A landscape with many valleys, sampled at points; each row gives a point and its height.
A ball rolls from a point to the lowest of its 2 nearest points, and stops where none of them is lower. Distance is the straight distance between rows; heights are no part of it.
Fisi: [119  91  66 181  99 180  85  88 191 136 106 124 200 102 154 108 123  71
  98 101]  height 89.6
fel: [133 111 130 111 142 106  93 142 142 111 138  92  76 118 137 131 111 150
 113 156]  height 44.0
Tudo: [111 101 154 127  96  93 150 123 118 102 128  93 114  79 154 132 120 179
  89 124]  height 24.1
solod: [136 134 113 129 161 112  60 194  86 147 151 132  98 163 133 145 146 150
 171 147]  height 28.3
Zeg: [117 157 149  97 140 162  95 100 131 162 121 139 186 162  82 133 175  96
  86 183]  height 47.2
Sazol: [128 119 111 134 135  99  75 188 104 130 150 113 118 120 118 148 152 158
 130 160]  height 24.3
Rined: [127 159 192  78 129 140 149 140  78 120 111 109  67 161 160 160 164 186
 132 105]  height 8.1
Tar: [158 129 127 107 153 132 101 159  91 116 134 131  37 152 174 157 114 150
 185 111]  height 35.6
Donak: [134 103  92 160 142  96 142 138 132 141 176 119 151  65 158 110  97 121
 110  81]  height 13.4
niv: [117 149 126 102 126 195  90  88 136 177  95 147 203 166  94 143 167  64
 115 171]  height 56.8
lofu: [167 140 151 104 171 146 119 124 156 107 134 145  59 193 141 135  90 146
 126 107]  height 52.9
nezod: [108 151 167 136 102 116 122 148  72 156 127 177 180 144 100 149 186 145
  97 165]  height 69.3
Sedi: [139 117 163 125 117 127  67 138  94 105 117 134  63 176 162 136 117 186
 109 119]  height 59.3
Bod: [107 144 155 104 127 137 125 118 133 139 120 119 162 154  79 131 157 119
 107 164]  height 38.2
digif: [107 106 135  98 112 133 181 125 114 122 109 152 140 101 112 148 110 106
 185 133]  height 94.4
gere: [101  88 126 136 103 107 177  92 139 110 139  88 146  64 153 110 109 149
 107 105]  height 33.1
kulu: [111 112 107 182  86  88  98 154 127 101 141 141 144  97 119 141 170 175
  65 169]  height 19.1
Val: [145 145 125 100 166 137 126 125 177 135 111 139 140 156 102 133  82  83
 137 140]  height 66.9
tum: [128  87 122 170 101 112  97 125 149 124 127 165 177 100 137 141  83 123
  67 117]  height 57.9
noli: [118 144 162 116 127 111 169 169  95 135 128 139 153 134 102 156 137 157
 137 114]  height 19.2
Tabur: [132  90  96 147 121 123 112 116 162 130 121 149 165  91 135 134  78  89
 111 114]  height 64.6
dem: [140 113  96 137 113 138 179  59 166 119 145 141 101  92 160  92  69  81
 162 116]  height 11.4
Zep: [127 156 172  64 159 138 120 151  70 146 147 106  89 163 138 142 164 158
 138 163]  height 43.4
Kar: [142 107  72 130 133  91 117  89 144 145 184 121 100  43 174  99 119 104
 129 145]  height 58.5
gomug: [120 165 191 104 141 133 186 150  82 155 139 154 190 155 119 155 149 135
 115 123]  height 26.2
Ret: [126 155 202  83 126 146 166 117  82 131 116 150  87 166 121 146 150 160
 117 120]  height 14.9
luv: [129 129 182 166  94 106  71 159  69  94 104 135  87 166 188 136 141 205
 114 128]  height 61.4
lezof: [109  89  91 175 106 157 104  66 176 136 145 127 191  95 146  86 120 101
  70 106]  height 83.4
Riba: [ 89 112 102 173  90 138 138 127 157 110 111 105 204 114  93 108 169 121
 107 121]  height 86.5
Sut: [132  97  95 165 127 131  92  68 164 142 164 144 136  98 139  84 104 104
  60 104]  height 76.8
Piri: [126 133 147  94 132 140 181 125  93 146 120 174 113 135 101 150 132 112
 172 123]  height 92.5
Volif: [153 144 120 139 140 123 123 135 123 143 137 133  79 158  79  96 145 125
 125  97]  height 88.6
Led: [111  92  65 167  89 179  91 109 177 128  99 129 189 102 122 120 144  70
 136 131]  height 94.9
gedi: [126 111 152 130 124 110 104 143 105  86 138  56  79 107 215 135 121 202
 101 104]  height 19.0
fer: [173 132 127 117 145 133 179  95 178  97 140 166  37 148 161 134  83 111
 156  99]  height 38.0
Rup: [142 152 167  89 167 137  84 144 131 150 122 150 148 175 118 152 109 129
 109 163]  height 52.7
feku: [122 152 194 140 102  99 130 157  61 139 122 162 141 167 129 129 184 173
  97 158]  height 65.7
fif: [121 114  59 150 106 141 111  91 170 125 129 113 134  94 100  98 149  73
 146 165]  height 33.8
Kodop: [112 128 125 157  97 104  75 157 111 119 133 148 127 136  98 146 186 170
  85 190]  height 11.7
Lapu: [141 104 121 147 144 128  75 158  79 106 134 134  61 148 202 152  98 177
 164  85]  height 39.0
Letos: [127 157 147  80 142 169 195  98  93 160 129 155 131 151 102 128 154  87
 170 136]  height 85.7
nuvu: [161 156  95 143 144 132 119 109 160 140 123 140  96 156  77  92 118  82
 143 116]  height 83.5
Ruv: [139 148  56 161 112 133 164 101 170 129 114  90 159  91 116  71 141  70
 197 126]  height 34.4
visi: [142 158 100 125 150 151 151 113 196 132 105 112 154 139 116 111  96  59
 168 119]  height 74.3
poz: [105 149 136 110 121 153 154 101 123 140 111 103 135 149  70 103 174 114
 137 137]  height 25.2
sipu: [140 111  80 120 130  94 146 104 143 121 148 100  89  60 142 106 109 104
 165 151]  height 66.1
Pud: [112 122  96 162 118 147 135 121 176 121 109 100 196 117 114 114 114  99
 112  98]  height 86.0
seter: [138 151 166  65 175 141  96 151  98 148 144 130 101 166 142 158 120 138
 137 176]  height 47.6
luzof: [ 94 145 147 127 118 136 181 139 114 138 100 108 213 130  85 130 168 129
 146 120]  height 59.2
Dubi: [144 182 168 102 176 155 165 157 108 160 142 169 181 181 119 168 125 108
 117 101]  height 33.7
Mipid: [128 106 129 145 147 102  95 152 121 113 172  80 106 110 204 116  98 181
  90 101]  height 22.3
danim: [133 102  87 154 133 105 188 120 135 129 152 116 150  58 153 101 102 113
 148  76]  height 22.4
Gezep: [123 138 155  76 152 142 128 119 141 142 123 150 125 154  98 148  99 103
 144 157]  height 59.9
pite: [116 107 107 109 105 155 161 102 152 119 103 146 148  98 122 121  95  72
 206 157]  height 84.8
Kad: [122 126 128 115 128 112  80 160 109 142 135 142 128 135  92 147 172 142
 114 180]  height 18.9
pas: [149 149  94 147 142 147 104 111 177 147 100 126 147 160  74 107 131  73
 120 115]  height 77.7
Vetig: [157 118 156 126 135 136  97 123 130 113 122 146  59 175 135 130  98 164
 103 103]  height 56.7
fosaf: [116 169 111  99 140 187 126  99 144 170 109 122 187 160  91 118 171  57
 154 151]  height 67.3
Nipat: [134 122 157 109 124 114 135 164  92  88 117  92  71 122 192 159 120 196
 135  90]  height 15.6
nomuf: [101 125 184  97  98 132 153 105  96 123 104 135 112 139  91 138 159 148
 118 146]  height 25.7
gonu: [127 170 151 117 149 166 186 142 120 157 119 164 193 170  98 152 136  89
 146  88]  height 42.3
dasek: [139 105 106 157 150  92 102 153 121 135 181 121 126  97 173 114  97 155
  89  90]  height 19.7
Kirog: [118 144 190 154  85  91 111 174  62 116 111 145 106 153 156 139 172 194
 115 144]  height 63.3
sef: [139 109 157 131 135 116  80 180  98 122 132 165 108 149 153 160  81 166
 133 132]  height 44.4
Nubez: [122 165 134  83 143 183 153  93 107 174 136 144 164 157  96 119 160  62
 140 154]  height 76.7
gogu: [156 131 112 138 146 110 147 127 135 124 144 105  57 127 119  98 121 132
 130  79]  height 92.2
Pora: [100 129 153 133 107  85 159 164 101 116 116 116 166 109 108 150 156 170
 118 145]  height 12.3
Fom: [148 119 151 138 149 122 116 186 101 106 143 144  92 160 181 158  87 180
 145  84]  height 41.5
duvi: [171 143  98 141 136 128 186  81 173 108 147 153  68 117 155 110  73  90
 164  99]  height 28.6
Bok: [124 117 159  88 124 113 115 138 108 116 120  90  63 119 138 146 147 167
 127 148]  height 39.6
zefaz: [154 131 137 105 153 139 161 101 171 113 122 151  77 154 126 129  74 112
 138 117]  height 45.9
vuzo: [101  86 101 147 114 132 189  99 140 117 135 100 186  61 152 105 101 118
 143  96]  height 33.3
pipob: [146 106  93 130 147 100  89 139 147 121 156 112  97  99 134 113  99 118
 116 140]  height 48.4
pazi: [148  98 109 146 141 126 110  94 166 134 150 150 125 110 142 108  71 100
  93 101]  height 71.0
fepo: [120 111 163 153  98  99 112 149 134 114 103 174 186 120 129 159  87 147
  89 142]  height 52.1
pid: [135 131  86 159 137 160 132 109 201 136  98  98 183 123 129 105  88  60
 139  91]  height 80.8
vafi: [160 150 127 127 164 140  87 118 182 144 104 145 151 169  84 128  95 101
  99 120]  height 72.2
letug: [111  96  49 154 108 122 115 119 152 120 142 115 149  65 101 119 160 105
 132 166]  height 39.3
nare: [156 107  83 129 155  95  94 128 141 136 183 117  81  74 183 101  90 114
 126 131]  height 52.8
Golif: [126 118 163 148 110  96  93 173 102 124 122 165 143 133 126 150 119 164
 105 153]  height 47.8
Mepud: [135 150 179 106 129 146 130 161  87  86 103 102  56 161 195 173 137 196
 144  77]  height 12.6
Farag: [102 117 162 138  99  74 133 167 108  94 123  97 133 101 149 149 146 201
  96 159]  height 18.2
lepo: [ 94 132 142 162  79 126 116 135 108 128 100 181 192 141  83 138 181 142
  96 169]  height 74.5
Pidep: [111 101  87 162 112 100 116 153 140 118 143 119 153  76 106 136 156 141
  99 145]  height 27.3
Mazo: [123 135  77 139 118 149 126 116 164 140 105 113 163 107  96 106 148  69
 175 142]  height 14.5
mivo: [109 156 185  91 135 110 116 154  92 141 132 106 129 152 128 148 160 169
 109 181]  height 39.1
fegi: [143 143 128 115 161 136  79 170  73 134 139 129  64 187 155 142 135 164
 178 116]  height 32.0
refup: [102 121 168  97 106 116 121 124 100 118 115 114 103 130 116 151 159 172
 102 177]  height 34.1
Nal: [119 155 115 107 136 143 186  94 132 135 113  89 113 134  76  87 167 110
 176 125]  height 5.5
Duku: [119 108  96 110 111 120 180 100 145 114 120 108 114  70 132 113 100 100
 196 155]  height 74.4
sak: [173 142 115 145 159 128 129 135 131 110 153 106  29 157 160 105 124 159
 134  65]  height 94.8
geriv: [ 89 132 124 174  77 150 121 130 139 129  86 143 219 135  85 134 182 121
 108 146]  height 80.1
nibed: [138 103  97 133 129 115 166  70 144 127 160 129  84  75 168  91  94 109
 127  97]  height 29.6
Gavi: [106 151 134 135 130 145 188 136 132 134 106 123 191 145  91 130 126 112
 151  86]  height 52.2
Ralof: [131 149  82 132 141 121 185 107 160 122 120  70 136 113  96  87 141  98
 175 120]  height 25.5

Call two points neighbours if one is among the 2 nearest of the other. Go from one point of each pair to the other, from neighbour to neighbour, staying as low as possible. Name the highest point that can't be avoided.
Donak / Pora -> vuzo
Nal / Mazo -> Ruv
Rined / Donak -> Mipid
Nal / Kodop -> letug

Where does a ball stop that starts at each point below?
lezof -> Kodop
gogu -> Rined
Pud -> Rined
Piri -> Nal
Fom -> Kodop
geriv -> dem

For each start below, name every point that the ball comes to, in order.
pite -> Duku, sipu, Kar, nare, pipob, fel, Bok, refup, nomuf, Ret, Rined
sef -> Fom, Lapu, Tar, fegi, solod, Sazol, Kad, Kodop
Riba -> geriv, lepo, nezod, feku, Kirog, luv, Sedi, Vetig, lofu, zefaz, fer, duvi, dem
